Points on a hilly landscape, in no order, each with its height.
From any point a ball rolls to the lowest of the 6 points nearest to it. It stops when none of these is lower. Distance is the straight distance between rows; heights are no part of it.
goz (h 267): [-24 -20 -65  -1 -17  25 -49  10  51   6  15  -2  -8  23   9  12  -9 -20
  20   2 -21 -49 -15 -31   1  -8  -8]
lobav (h 176): [ -5 -36  47  -6 -34 -10 -13  17 -31  -5 -26 -19   6   2 -16 -13  -2  -4
 -27  22 -13 -11  11  28  18 -39  19]
gavof (h 175): [ 57   8 -29  34   6 -35 -53  17  -3  -7  -6 -13  39  28  21  30  33  17
   5 -15 -29  -5 -19 -17  10 -19  66]
pegin (h 335): [ 80  37 -15  42   3 -43   1  -7   6 -26  -5   3  27  33  40  17  11   6
  14   3 -14  14   8 -26  25  44  51]
dulin (h 421): [ 21   0  15  17  -1  -7  33 -18  17 -27   4  15   8  16  17 -12  -2 -10
 -16   0  -3   8   3 -20  13  18  26]
vavet (h 89): [-20 -36 -30   8  41   1 -53 -35 -17 -25 -24 -10  -2  32  -3 -16  14  41
 -12 -27  25  23   1  35 -26 -52   7]
mezu (h 308): [  6  13  76  36   1 -32  10 -11 -66   9 -12 -11   9   2  -8 -28  -3  25
 -30   2   4  -4  14   0  12 -44  42]
guke (h 232): [ 25 -23 -39 -16   2 -21  -8  44  27  22  32   3  21  32   8  13  10 -39
  10   0 -44 -55 -32 -28  27  -3 -23]
Bonef (h 241): [ -9 -16 -61  45  29 -20 -39  -1   9 -16   7   8  24  31  11   2  -7  32
  23 -25  12   3 -27 -15  10 -30  26]
nevu (h 598): [-24  23  59  -3 -28  27  27 -34 -31   8 -13  12   1 -30 -11   3 -12  25
 -27   9  10  27  32  -9   3 -19   3]
Timu (h 436): [-57   6 -11 -12  28  47  25 -35  25 -43   7  17   7   8   9  -5 -19  21
  -4   2  11  61  38  -8 -26  24  -6]
Kavis (h 517): [ 12  23  42  15 -22  18  38 -28  21 -18  -5  12 -18  -1  19   4   2 -13
 -24  -8  17  20  16 -27 -26  45  17]
razu (h 667): [-45  51  25 -13  -9  32  50 -51 -45   6  -1  19  -2 -40 -14  12 -13  28
 -24  23  10  42  29 -13  -3   2 -12]
tar (h 400): [-68  31 -20 -31  65   3   0 -49 -64  15 -27 -22  -3 -10 -29 -12   0  55
 -18 -24  47  54  17  56 -20 -27 -41]
Notiv (h 179): [ 73   3  41   3 -19 -25 -11  23   5  46  26 -21 -12  11  -3  57  46 -64
 -20 -18 -48 -35 -42  -4 -29  29  14]
Dit (h 419): [-59 -24 -72 -19  36  53   1   0  56 -23  43  33 -10  -9  17  -2 -47   9
  31   4  19  -7  14 -26 -38  15 -15]
sufo (h 234): [-10 -40 -36 -35 -10  -2  -1  64  40   0   3  -9  10 -13 -14 -29  -1 -27
  33  30 -14 -43 -18  10  36  -3 -46]
mize (h 569): [-13  25  34  -5  15  21  88 -39   2 -23  18  37  -4 -32  17 -19  -9 -10
 -12   1  16  39  30 -23   2  57  -6]
popiz (h 403): [ -7  -2  75  -7 -31  -9  38   2 -47  17 -15  -1   6 -31 -28 -27  -8   4
 -25  19  -8  -3  22   8  38 -27  -2]
gapev (h 356): [ 25  18  75  26 -28 -20  32  -9 -18  22  -2  15  10  -8   7 -12   8  -7
 -39  11  -4  -6   7 -24   8  20  28]
lom (h 377): [-21   6  25 -46 -38  -1  32  15 -21   9 -28  -6  -8 -58 -34 -18 -15   3
  -1  31 -10  19  20  40  29 -21 -30]
nem (h 533): [ 25  18  42  11  18  -3  78 -35   4 -24  13  32   8  -1  16 -32 -17  15
  -8   3   8  11  28 -21  22  43  10]
Robit (h 489): [ 57  60 -23 -21  26  -4 -64  11  -5  72   8  -1  34 -11  29  61  16 -40
  65 -66 -44 -55 -39 -51 -46  19 -29]
sozes (h 151): [-35 -36 -18 -32  -8   5  -2  37   1 -14 -22   2  10 -18 -24 -44 -10   9
  24  26  -8   2  22  33  36 -32 -25]
Napit (h 190): [ 26  25  45  28 -41  -1 -13 -23   2 -16 -12   8 -14  14  13  21  15  11
 -24   7  11  30   1 -15 -23  14  50]
Puvek (h 568): [-40  19  11 -20  13  32  65 -26  -8 -22  -3  20   4 -25  -5 -22 -16  18
 -10   7  -4  32  29  -3   3   6  -7]
rosok (h 297): [ 37  -5  92  16 -57  -7  -4  -5  -4  31  17   9 -27 -30 -24  20  13 -46
 -42   1   1  -6 -23 -24 -26   2   3]
bida (h 444): [-29   6  16  -4  36  -7  31 -13 -53 -15 -12   2  15  -8 -19 -39 -24  39
   1 -11  21  19  26  25  23 -42 -10]
Tunu (h 424): [ -9   2  84  -2 -61  14  12 -13 -40  28  -6   6 -18 -38 -32   8  -4   5
 -31  26   8   9  17  -9   0 -32 -11]
tuz (h 152): [ 24  -6  89  31 -65 -21 -37 -10 -36   8   2   6 -26 -14 -16  18  14   0
 -31  25  -1  10  -2 -24 -16 -11  54]
raka (h 172): [ 27  31  -9  30 -11   8 -39 -21  23 -40 -22 -16  -6  48  29  29  11  32
   6   1  22  31   5  -7 -34  18  66]
pas (h 312): [-36 -30 -50 -27   2  35  11   0  51 -21  14  15 -14  -3  -3 -12 -28  -3
  17   4  -1  -3  20 -18 -12   6 -20]
fevo (h 195): [ 73  33  -6   5 -16   3 -42  16  27  22   3 -28  -7   2  12  49  38 -46
  11 -37 -36 -39 -15 -32 -36  22  32]
veb (h 128): [ 10   1 -13  26  -2  -1 -56 -26   2 -39 -28 -19  -9  41  23  15  23  47
 -15  -6  19  19  -1  20 -34 -19  56]
tikem (h 266): [ 32  23 -54  -2  -6   9 -61  -7  44  32   6 -24   2   6  22  50   3 -47
  28 -44 -27 -58 -26 -52 -35  23   7]
kabot (h 25): [-31 -33 -35 -20  26  -9 -21  12 -16 -26 -42  -7   5 -14 -17 -34  -5  36
   9  17  16  17  18  70  26 -47 -35]
Zut (h 420): [ 46  22 -36   5  18 -15 -26  32  16  62  36   4  33   4  24  43   9 -38
  36 -51 -56 -53 -27 -61   2  19 -12]
Reg (h 270): [ 98  14  58  22  12 -42  17  16 -18  55  31 -11 -12  -5  18  37  51 -58
 -25 -27 -38 -28 -43   8 -29  49   2]
Vozu (h 482): [ 36  25 -10  14  -5  14  24 -17  39 -28   4   7 -10  19  42  17   4 -13
  10   1  22  12  18 -28 -24  63  28]
kas (h 87): [-40 -32 -24 -43 -14  -2 -28  24  -3 -18 -52  -7 -11 -21 -11 -26   3  32
  21  29   1   9  29  85  18 -29 -32]
kon (h 326): [ 35  -5 -40  -2  27 -14   6  28  29  32  41   3  12  11  17  19  16 -49
  13 -39 -37 -54 -47 -45  16  36 -33]
gev (h 271): [ 68  50 -42   5  -5   8 -42   6  38  15   2 -26   0   6  40  56  29 -29
  42 -39 -17 -23  -5 -40 -21  43  32]
sider (h 328): [-76 -14 -81   6  49  39 -25   1  27 -43  43  38  10  15   4 -11 -47  51
  19  -2  40  46   6   6 -39  -4 -24]
Nibe (h 156): [-10 -45  10 -22 -49   2 -42  28  10  -2 -38 -32 -13   9 -23 -13  18 -10
  -6  28 -16 -13  17  46   8 -35  -4]
pino (h 173): [ -9 -11  39  24  -7  -7 -38 -20 -35 -18 -37 -20 -16  21  -2  -7  16  38
 -26  -4  16  18   2  26 -25 -39  41]
Fuv (h 140): [-69 -37 -72 -29  30  21 -26 -10   3 -31 -22   2  -8   0 -14 -10  -4  51
  20  17  15  41  22  60 -12 -25 -36]
ruk (h 293): [-13  30  42  25  37 -20  18 -44 -56  -4  -7 -10  17  21  -1 -33  -2  45
 -13 -31  50  24  20  25  -9 -31  13]
Tute (h 228): [-29 -41 -34 -52 -53  21 -20  33  59  -3 -19 -14 -17 -35 -25  -5   2  -7
  48  37 -11 -16  15  63 -14   7 -62]
nemik (h 381): [-15  -7 -54  20  12   6  -3  18  43 -21  30  17   2  14  10  -6 -26  -8
   7  -5  -3 -26  -9 -34  20  -1   8]
Nal (h 352): [-14 -39 -58 -13  22  18  15  55  54  -5  42  34   0 -20  -7 -27 -34 -16
  29   7  -1 -25 -24 -26  32  14 -20]
pereg (h 418): [ -9 -18   3 -17  -9  21  45  -1  31 -13  13  10  -7  -3  -4 -17   1 -33
  -4 -11  -7  -5  10 -20   5  20  -2]
Vidu (h 426): [  1  32  93  35 -34   8  -7 -24 -44  17  -5  11  -1 -36 -16  20   7  43
 -28  18  27  20  27 -28   0 -22  16]
minu (h 459): [  2  60  89  36 -22  10  14 -46 -45  14   2  11   3 -28   2  12  -6  53
 -19  27  42  34  26 -33 -10   2   0]
bazu (h 236): [ 78  14  26  17 -23 -27   1  13  12  26  12  -9  -9   9   6  36  41 -49
 -17 -30 -34 -19 -26 -21 -18  45  32]
nog (h 401): [-50  38  15 -22  11  -5  25   3 -78  37 -25 -31  -4 -44 -16 -11  -7  56
  -1  29  19  23  25  52  39 -61 -32]
Tidu (h 269): [-39  -7 -76  10   3   6 -41  31  36  31  44  41   5  17  18   7 -41  -4
  28  -1 -10 -31 -45 -40  41  -6  -2]
vapef (h 188): [ 27 -16  32  -8 -35  10  -5  17  30  20  10 -16 -29   4 -12  10  20 -63
 -16 -10 -23 -36 -22   4 -26   0  -9]
vor (h 187): [-33 -17 -31   6  -3  31 -38 -19  26 -31 -23  -9 -13  35   5   9   2  30
   2  -1   2   8  18   4 -32  -9  24]
taga (h 146): [ 39   7  -8  -9 -13 -17 -66  34   7  41   7 -42  31  22  -3  62  39 -29
  10 -21 -66 -54 -16 -32 -13   4  28]
fup (h 415): [-24 -21 -13 -52   6  12  64  28  32 -14  -3  19 -11 -36 -25 -34 -20 -12
  18  16  -7   9   9   6  27   4 -40]
lopir (h 150): [ 12 -22 -54  28   1 -25 -73  22   0   8 -14 -20  41  33  22  33  14  16
   2  -5 -37 -30 -35 -10   8 -53  40]
dumi (h 354): [ 47  44  53  30 -30  -8  26 -32   9 -13 -15  17 -23   8  42  17   3   7
 -16  20  26  34  14 -27 -11  61  30]
lugi (h 408): [ 62  24  -4  25   1 -11  25 -10  29   0   7   0 -14   8  38  21  19 -27
 -10 -21 -12 -21  -4 -24 -17  63  28]
bazes (h 396): [ 40  19 -45  54  25 -24 -18  -8  11 -42   5   4  23  56  32  11  -8  32
  20  -6  20  22  -5 -14  14  10  48]
Div (h 264): [-71   1 -22 -44  -1  26  -1 -22 -40 -15 -38 -14 -24 -16 -25   9  -3  43
 -10  24  10  49  30  63 -13 -23 -27]
gateb (h 224): [  6 -16 -36 -22 -14   0 -41  38  36  25  18 -18   4  20  -8  22   7 -53
  13  -3 -25 -70 -37 -14   9  -7 -30]
foguf (h 376): [-39   2 -25  -5  66  -4  21 -25 -29 -29   1   9  22  11 -21 -41 -24  59
   8 -21  43  43  15  33  -2 -22 -14]
kob (h 378): [  9 -13  45  -8  -6 -15  54  -4 -11 -11  -6  16  14  -8  -7 -45  -7 -18
 -19   7 -14 -10  16 -11  35   8  11]
gib (h 407): [-70  16  -6 -36  25  27  33 -32 -30 -28  -8   7   6  -5 -33 -11 -15  42
 -10  13   8  54  26  32  -4 -12 -18]
bal (h 138): [ 35 -19  34 -11 -47  -7 -39  11  24  33   9 -28 -31  14 -21  35  23 -65
 -22  -3 -33 -29 -27   4 -37   3  11]
dilar (h 429): [-52 -38 -72  26  36  20 -13  12  33 -14  40  46   5  24  13 -14 -55  34
  20   1  26  13 -29 -23  13 -11   7]
leg (h 215): [-37   1  20 -32  -2 -16   7  23 -44  -2 -42 -24   8 -39 -16 -35  -4  26
   6  36   1  11  24  78  42 -44 -27]
rur (h 573): [-60  59  18 -28   5   8  50 -26 -70  13 -22 -23  -7 -48 -25   2 -26  42
 -16  32  13  39  16  20  31 -27 -40]
kuv (h 207): [ 19 -41  93  -3 -59 -34 -26  33 -40  39  13 -23  -6  -1 -32  25  18 -59
 -37  24 -23 -20 -19  -1  -4  -8  13]
buz (h 402): [ 53  45 -68  35  13 -16 -33   1  26 -14   7  11  18  47  59  51 -14  25
  54 -12  23  23   1 -41   9  36  44]
Guki (h 272): [-51  -7 -54 -70  99 -17 -21 -37 -49   8  -9 -17   1 -27 -33 -26 -19  49
   1 -38  56  47   9  58 -15 -28 -66]
butes (h 286): [-37   9   4 -57 -13 -24   5  39 -25  -7 -41 -22  16 -74 -23 -37   4  31
  22  45 -12   7  22  82  48 -13 -33]
roru (h 332): [ 17  50 101  48 -15  -1 -33 -31 -63  -1  -5   0 -13  -9   0  15   9  70
 -16  17  53  49  19 -20 -27 -17  28]
lota (h 165): [-48 -40 -53 -38 -18  27 -18  31  43 -22 -12  -4 -14 -12  -5  -8  -7  17
  24  28  -6 -10  18  30  -5 -17 -34]
dul (h 240): [ 33 -16  40 -14 -19 -20  38  12   9  18  13  -2  -7   3 -16  -4  16 -56
 -27   6 -29 -27 -20  -8  10  18  -1]
tipe (h 268): [ -5 -19 -22  15   0  -1 -10  -2  11 -38  -6   8  12  34  -8 -19   3   8
  -3   2  -2  -4   4  -7  19 -17  17]
Kazop (h 189): [-18 -27  -1  -6 -32  24  -7  -5  29 -10  -8 -14 -24  20  -7   5   9 -14
 -12  -2 -17  -5  10   2  -8  -6  10]
fabus (h 50): [ 21 -13  41  14 -53  -5 -20  -8   9  -5 -12 -10 -22   8 -15   8  13 -12
 -32   2 -18   4   6  -2 -21  -2  39]
Dak (h 147): [-36 -59 -58  -2 -13 -24 -74  42  13   2 -29   5   5  14  14 -23   4  21
  32  25   3 -26 -20  50  39 -42 -29]
zun (h 357): [ 62  47 -50  30  -1 -16 -54  21  34  28   5  12  37  11  52  47  10   3
  59 -25 -31 -14  -5 -64   7  21  35]
zadeg (h 327): [ -7  -4  21 -65 -45  -2  37  36  17  25 -20 -11  -4 -65 -42 -23   1 -35
  18  38 -17  12   2  57   7   5 -65]
fid (h 427): [-37  -1 -65  30  51  36  -7 -18  37 -47  39  23  26  34   9   4 -31  45
  14  -5  40  37   6 -14 -21  10   5]
Bazul (h 273): [ 73  41  33  56  13 -52  13 -36 -26 -24 -14  -6  10  35  32   6   3  32
  11  16  29  26  13 -11  12  20  64]
Sas (h 303): [ 64  26 -30  22   4 -17 -11  16  32   6  24  -1  24  17  26  39  16 -27
  14 -21 -44 -25  -8 -39  16  30  35]
Zeg (h 375): [-51  24 -29 -49  67 -12   9 -23 -67  12 -21 -23  -3 -35 -24 -27 -15  52
   2  -4  42  42  17  74  22 -41 -51]
bimem (h 464): [ 32 -25  34 -13   8   5  53  31   5  33  16 -15 -29  -9 -22 -18  32 -82
  -3 -19 -12 -37 -47  27 -10  19 -51]
Pufan (h 181): [-29 -45 -53 -11  -4   2 -30  40  29 -15  -4   8   4   3 -12 -29 -15   7
  32  30  -9 -14  -3  14  43 -29 -19]
lor (h 528): [ 37  11  24  14   2   4  56 -19  27 -21   0  23 -11   0  33 -15   8 -26
 -17 -12   6   1   2 -26  -5  66  12]
gipi (h 353): [-68 -19 -82 -12   9  38 -25  28  51   9  40  37 -19  -2  11  -2 -69  -1
  37  14  16 -24 -23 -40  -5   9 -13]
Tolit (h 72): [-41   7 -84 -22   7  14 -41  12  42  36  26  11 -21 -16  14  11 -50 -56
  48 -18   1 -64 -45 -42 -25  19 -38]
rut (h 258): [ 60  -6   4  19  21 -25  46   9  13  28  29   4   1   4  13   8  35 -61
 -15 -35 -26 -44 -44 -20  -4  58 -11]
lal (h 338): [ -2  17  13  24  44 -12   8 -41 -17 -38  -4  -1  19  39   4 -21 -14  45
  -2 -19  32  34  10  18   1   2  27]
Ziz (h 129): [-16 -36   8 -33 -34 -12 -17  43  -1  -8 -31 -21  11 -17 -23 -26  11   2
   9  40 -13 -18  18  68  30 -28 -23]
Loka (h 283): [ -3 -13  88  -6 -56  -6  10  12 -41  25 -10  -2   2 -30 -26  -2  -5 -15
 -32  28  -2  -9  17   3  20 -18  -1]
vifo (h 370): [ 38  27 -43  14   4   3 -25  18  50  16  10   1   7  12  34  36  10 -35
  20 -39 -20 -39 -13 -51   5  36   9]
mal (h 374): [ 89  18   4  -4  29 -26  -3  29   1  62  23 -10  21   5  27  54  41 -41
  13 -44 -64 -44 -29 -31 -15  41 -11]
Ran (h 284): [ 67  39  71  50 -20 -33  32 -23 -33   1 -11  12   0  13  29 -11  -2  10
  -8  23   9   9  20 -25  31  47  44]
Funek (h 229): [ 43   7 104  45 -57 -30  -7 -13 -33  26   7   7 -11 -26  -8  13  13 -15
 -34  24  -5  -7  -4 -36  -1  13  41]
sugav (h 213): [-54 -45 -58  -7  44  21 -20 -10   0 -38  -9   9   0  16 -15 -18 -15  48
  15  -9  24  40  10  26  -8 -33 -23]
dake (h 235): [-70 -28 -66  -6  39  41 -22 -24  15 -41  -2  12  -5  30   3  -1 -18  45
  13   9  13  39  31  27 -55   2 -15]
vero (h 211): [-22   5   3  17  26   5 -16 -40 -23 -37 -28 -13   0  40   5  -8   8  51
 -16 -20  35  42  10  24 -36 -15  20]
zedal (h 66): [ 60 -15  39  -6  -4 -30  25  27  -8  32  24 -14  -2  10  -1  18  37 -69
 -27  -8 -46 -37 -39 -12   1  24  -8]
denuk (h 392): [ -6 -18  14 -34 -30  25  45   8  23  12  -7   1 -26 -25 -23 -12   6 -59
  -6   0 -12   2   1  10 -25  13 -32]
Bul (h 520): [-22  21  57  14   2   6  51 -22 -53   6  -7   9   8 -13 -15 -22 -14  33
 -18  14  11  13  34   4  21 -28   1]
dolok (h 405): [-40   7 -67  19  15  28 -16  -2  52 -36  42  29  -3  18  30   5 -41   8
  28  -8  14 -10   0 -39 -14  23  -1]
les (h 462): [-32  49  62  33 -10  25 -10 -47 -62  13 -15  -1   1 -20  -8  21   0  63
 -29   6  38  39  19  -2 -28 -26   0]
bubu (h 174): [ -7  -6   4   7  44 -28 -18 -38 -42 -19 -23 -22   8  33  -1 -33   9  46
 -15 -29  49  27   1  28 -18 -41  13]
zod (h 178): [-32 -43 -40 -31  76  -9 -40 -24 -20  -2  -5   2   5   5  -4 -37  -6  51
   3 -31  64  38   2  50  -8 -46 -46]
taviz (h 191): [ 59 -24  82   5 -38 -45  17  20 -21  38  24 -13  18   5 -18  20  25 -57
 -42   6 -40 -32 -17 -19   8  18  22]
nofu (h 197): [-48 -41 -30 -17 -24  37 -36  -3  29 -22 -33 -17 -19  17  -7   8   0  24
   4   5  -6   4  30  36 -29 -21  -8]
nineb (h 675): [-73  74  13 -25   2  29  27 -39 -78  28  -3 -27 -15 -57 -26  28 -15  52
 -20  59  24  28  10   7  25 -25 -49]
fod (h 157): [-12 -20 -43  19 -13   2 -65  -7  23 -24 -16 -20   1  45  12  24  13  23
  -1  -3 -13 -11  -8  -2 -17 -25  38]
ramek (h 488): [ 28   6  -3  21  19 -13  35 -18  21 -33  19  31  23  27  19 -26  -6   1
  -1  -8  -1   5  10 -20  37  31  27]
gobem (h 553): [-40  -9 -17 -30  13  41  77  -6  24 -22   7  25  -8 -44   4  -4 -15 -20
  -4  -7  -3  27  26 -10 -17  26 -25]
gasun (h 499): [-40  26  22 -47  -5   7  69   4 -45   5 -24  -5   3 -43 -26 -19 -23  23
   2  29  -3  27  31  22  37 -13 -26]
tumot (h 132): [ 19 -40 -20   0 -37  -6 -77  42   8  12  -7 -34   4  33 -10  27  22 -23
  -7  16 -45 -50 -14  11  -3 -28  22]
zamez (h 233): [-20 -25   2 -52  -9 -16  23  38   6 -18 -21   0  22 -33 -33 -45  -3  -8
  14  43  -8  -4  20  37  49 -17 -33]
noba (h 543): [-21  -1  -2 -33  30  23  92 -11   4 -22  21  30   1 -48 -25 -45 -34  -3
   6   1  -8  26  28 -25  22  31  -9]
Badok (h 299): [ 15  37 -53  41  28   5 -34 -16  36 -52   6   2   4  53  45  34 -19  28
  31  -1  38  32   0 -26 -23  28  33]
Nuru (h 385): [ 16 -33 -15 -20  22  17  45  30  26  17  19   0 -34 -23 -14 -27   8 -72
  15 -33  -1 -45 -34   7 -23  20 -54]
kudab (h 446): [ 36   8 -22  13   4  11  32   1  35  11  18  -5 -26  -5  16   8  25 -60
  -8 -42  -5 -39 -24 -19 -30  50 -10]
Fura (h 342): [-11   9  27   1 -17  26   3 -27  11 -27 -20  -1  -6  21  12  -3   0  15
 -22  -1  13  24  12   2 -26  -1  34]
tisun (h 458): [  2 -37 -21 -38  -8  26  43  25  42   0  10   7 -16 -22 -17 -24  -8 -38
  16   6 -11  -8  -4  -4   9  13 -37]
Firuk (h 461): [ 30 -27  -3 -22  31  -3  64  34  14  24  36  13  -7 -21  -6 -28  24 -77
   3 -16 -10 -42 -49  -2  10  38 -63]
nul (h 261): [  1  15 -54  25   1   8 -27  -8  44 -25  16   1   5  32  29  20  -1   3
  12 -14  -3 -12  -1 -31 -19  13  33]
Rute (h 123): [ 28 -28  27  -5 -58 -17 -76  28   1  18   2 -45 -13  16 -29  52  33 -40
 -22   9 -48 -28 -23  13 -26 -18  34]
Meru (h 316): [ 33  23 -15  30   5  -1  -8 -18  33 -36  -5   1  -8  32  31  24  -5   8
   0 -10   7  10   6 -30 -11  28  44]
gafip (h 546): [ 46   4   7  15  26  11  20  14  -4  43  22 -21 -34  -5   2  26  39 -77
   7 -55 -19 -55 -59  17 -35  29 -33]
nolil (h 359): [ -3  14 -47  44  45  -5 -17 -20  15 -46  19  22  21  56  17   0 -14  48
  20 -22  47  28 -12 -10  -8   5  14]
Turim (h 398): [-16  61  65  36  42 -18  45 -42 -78  37   4 -12  13  -7   4 -26  -5  66
 -12 -17  54  19  26   9  -4 -41   0]
fut (h 137): [-74 -13 -62 -32  58  25  -7 -31 -32 -37  -5   2   5   6 -18  -5 -14  58
  -5  10  31  61  21  36 -34  -7 -31]
Mukap (h 194): [-35 -11 -71 -18  -3   1 -34  35  44  34  34  26  -2   2  14  13 -38 -32
  36 -14 -25 -58 -49 -44  20  10 -29]
meror (h 263): [ -8 -27 -50 -38  14  -2  -2  60  48  35  47  16  -6  -6  -2 -19 -10 -56
  37  -4 -14 -60 -66 -24  25   8 -58]
pafal (h 409): [ -1 -18  42 -44 -65  12  19  24  28  33 -16 -13 -26 -49 -42  10   8 -51
   5  30 -14   6  -7  55 -14   0 -55]
Vudoz (h 518): [-61  70   4 -11  47 -18  56 -21 -95  42   5 -26   0 -26 -25 -18 -12  56
   0 -11  43  30  24  28  16 -44 -32]
Zagav (h 122): [  9 -33  48 -39 -22 -18  26  46   2  14  -3  -5  18 -16 -33 -33   9 -49
  -4  32 -19 -19   5  26  31  -9 -25]
raf (h 501): [ 22  24  67  18 -24  10  52 -42  -1   8   2  29 -16 -31  14  -2   0 -15
 -36  -2  21  26  10 -32 -16  37   7]
mudo (h 334): [ 22 -25  73  -9 -38   7  23   9  -3  44   1   3 -32 -25 -28  12  13 -75
 -27  -3  -5 -10 -27  17 -22  -7 -39]
tiku (h 472): [  8  13 -32   6  12  26  23 -16  55 -30  16   5  -6   8  33   1  -2 -16
   0 -15  13   3  11 -24 -27  49  16]
Zep (h 391): [ 14   5  72  18 -45   8  17 -34  -3   0  -7  23 -22 -15   3  13   6  -7
 -39   2  12  17  18 -30 -24  20  16]
tozi (h 171): [  4 -45  -6   9  -2 -11 -22  16 -11 -18 -24 -18  19  30  -5 -18   7  -3
 -12  12  -8 -11   0  15  24 -38  23]
Nalod (h 265): [ 15  -4  39  13 -22 -18  14  -1 -19 -13 -11  -6  13  14  -8 -18   8 -10
 -17   5 -15 -13  20  -8  23 -12  21]
rotaf (h 323): [-57   3  -8 -20  14  40  -5 -45 -37 -14 -37  -9 -17  11 -13   9   6  45
 -21  -2   7  60  28  43 -30 -26 -17]
dadu (h 180): [-16 -38 -46  17  -4   7 -46  -1  18 -24 -10 -10   1  39   3  -1   9  16
   5   8  -4  -3 -11  -2   8 -28  19]
munak (h 245): [  3 -24  74 -20 -63  -9   1  36 -34  26 -12  -9   4 -30 -38  -6   7 -33
 -26  47 -10  -6   4  34  17 -18 -16]
maris (h 220): [-29 -20  28 -16 -33  12 -10   6 -33  -3 -39 -12  -1  -8 -15 -23   2  21
  -9  19  -6  24  25  45  15 -42   1]
Mog (h 487): [-59  50  25  -5  10  31   2 -55 -77  20 -27 -10  -8 -19 -23  18  -6  61
 -24  14  30  47  24  33 -15 -30 -19]
Fusu (h 107): [ 17  -6  42  20 -57 -12 -54   1  -1  -4   1 -13 -25  19  -5  34  27  -9
 -25   4 -21   0  -5   3 -34 -14  71]
Faz (h 544): [  0 -22 -15 -13  27   9  59   6  22 -25  24  27   3 -12 -10 -50  -6 -18
   0  -4 -13  -8   4 -17  39  20 -18]
bes (h 404): [-13  25  73  23   4 -14  19  -5 -89  38 -16 -25   9 -23  -6 -28  -7  39
 -19  15  27   2  29  30  26 -62   8]
Fone (h 509): [-11 -15 -43  21  47  17  24  -8  27 -45  44  35  21  18   5 -24 -36  18
  17   0  26  22   5 -26  16  20   3]
numi (h 259): [ 75   9  38  17 -23 -16  25   0   7  24  19  -2 -12   2  12  22  33 -45
 -30 -20 -25 -25 -22 -24  -8  49  22]
tofeg (h 134): [ -9 -61 -39   8  25 -26 -68   2  -8  -6 -36 -24   3  19   8 -19  10  18
  -7   1  14  -7  -7  51  20 -72  -3]
Noda (h 285): [ -9 -25 -46 -33  12  30  13  22  43  22  10  -9 -36 -26 -18 -10  -6 -76
  39 -21   2 -53 -36   5 -27  12 -55]
Birum (h 133): [ 21 -13  72  11 -43 -18 -12   6 -22  12  -5 -12  -1   6 -16   4  20 -23
 -40  22 -21 -13   4  -3   0 -11  43]
zegud (h 534): [-25   9 -17   8  41  31  51 -19  38 -50  28  34   7   2  15 -12 -28  10
   2  -4  15  25  30 -20 -10  35   3]
Kizad (h 344): [ 21  16 -50  -1  15   5 -16  15  38  29  28  -6   3  -3  18  23   1 -52
  23 -46 -22 -64 -44 -41  -6  25 -22]
gonur (h 177): [  2 -11 -51  14  -8 -19 -50  43  17  25  14  -1  35  31   8  28   2 -15
  24  -9 -44 -39 -33 -35  36 -26  14]
boro (h 115): [-53 -69 -78  -7  40  -1 -50  12   5 -16 -21  22  -1   0   3 -30 -22  56
  27   6  35  19 -14  51  14 -47 -35]
Sunug (h 196): [-34 -23 -74 -28   7  16 -20  42  56  43  29  14 -23 -23  -1  -7 -30 -58
  53  -6   4 -61 -51 -21  -9  10 -61]
Kuvot (h 355): [ 94  27  22  38 -14 -31  37  -7   2  13  -3  14 -21  -5  46   3  26 -32
 -20  -8  -8   4  -5 -31   3  86  15]
Moz (h 369): [-49 -23 -45 -18  49  34  23  -3  11 -50  14  29   8  -7 -16 -22 -37  40
  13   7  13  35  16   2   8 -10 -14]
mik (h 541): [-23   7  46 -25 -14  11  62 -13 -14   6 -10  10  -4 -41 -12 -23  -9  -3
 -18  13  -3  11  31 -10  16  -5 -11]
musol (h 362): [  9  27  65  37  -6 -10  20 -35 -36 -26  -7  12   7  16  10 -29  -1  34
 -18   8  21  25  19 -10   4  -1  36]
Vep (h 243): [  9  13  76  32 -21 -22 -15 -29 -62  -4 -20 -14  -3   5  -8  -7  10  35
 -28   5  12  12  10  12  -8 -29  48]
maliv (h 306): [-33  14  31 -42 -19 -21  25  41 -46   9 -36 -25  15 -68 -30 -39 -11  25
  15  39 -12  -1  28  66  54 -17 -27]
poka (h 193): [ 38  39   8  36   5 -16 -23 -31  -7 -51 -15 -11   3  52  17   4  19  37
  -1   4  37  46   8   4 -24   7  63]
mavu (h 439): [ 65  17 -61  51  33 -47 -59 -16 -10 -22  -6  -4  32  49  41  31  10  49
  36 -36  40  39 -34  -9  -8 -18  41]
foz (h 372): [ 19  37 -61   1  11  -6 -49  24  29  55  27  23  23  -3  40  47 -17 -31
  45 -40 -35 -46 -34 -67  11  11  -4]
zeko (h 216): [ 61   2  48  36 -11 -49  -2   6 -27   4   0  -8  25  24   1   7  19 -12
 -31  15 -33 -19  -5  -6  24   8  64]
nupop (h 339): [ 62   5 -22  21  14 -22  18   7  30  16  19  16  32  17  29  13  17 -34
   2 -18 -34 -36 -18 -36  41  41  12]

Call two points neighbours if one is among the 6 nearest of the other. Go from one point of each pair to the other, from neighbour to neighbour, staying as low as possible. Name the highest point that can't be avoided.
Tolit and Zagav | gateb
vavet and kabot | tofeg
Zagav and fut | Fuv
kabot and Zagav | Ziz

For each start below, name the point where the ball stops.
Robit | fabus
Kizad | fabus
nem | fabus
gev | fabus
tisun | kabot
Dit | kabot
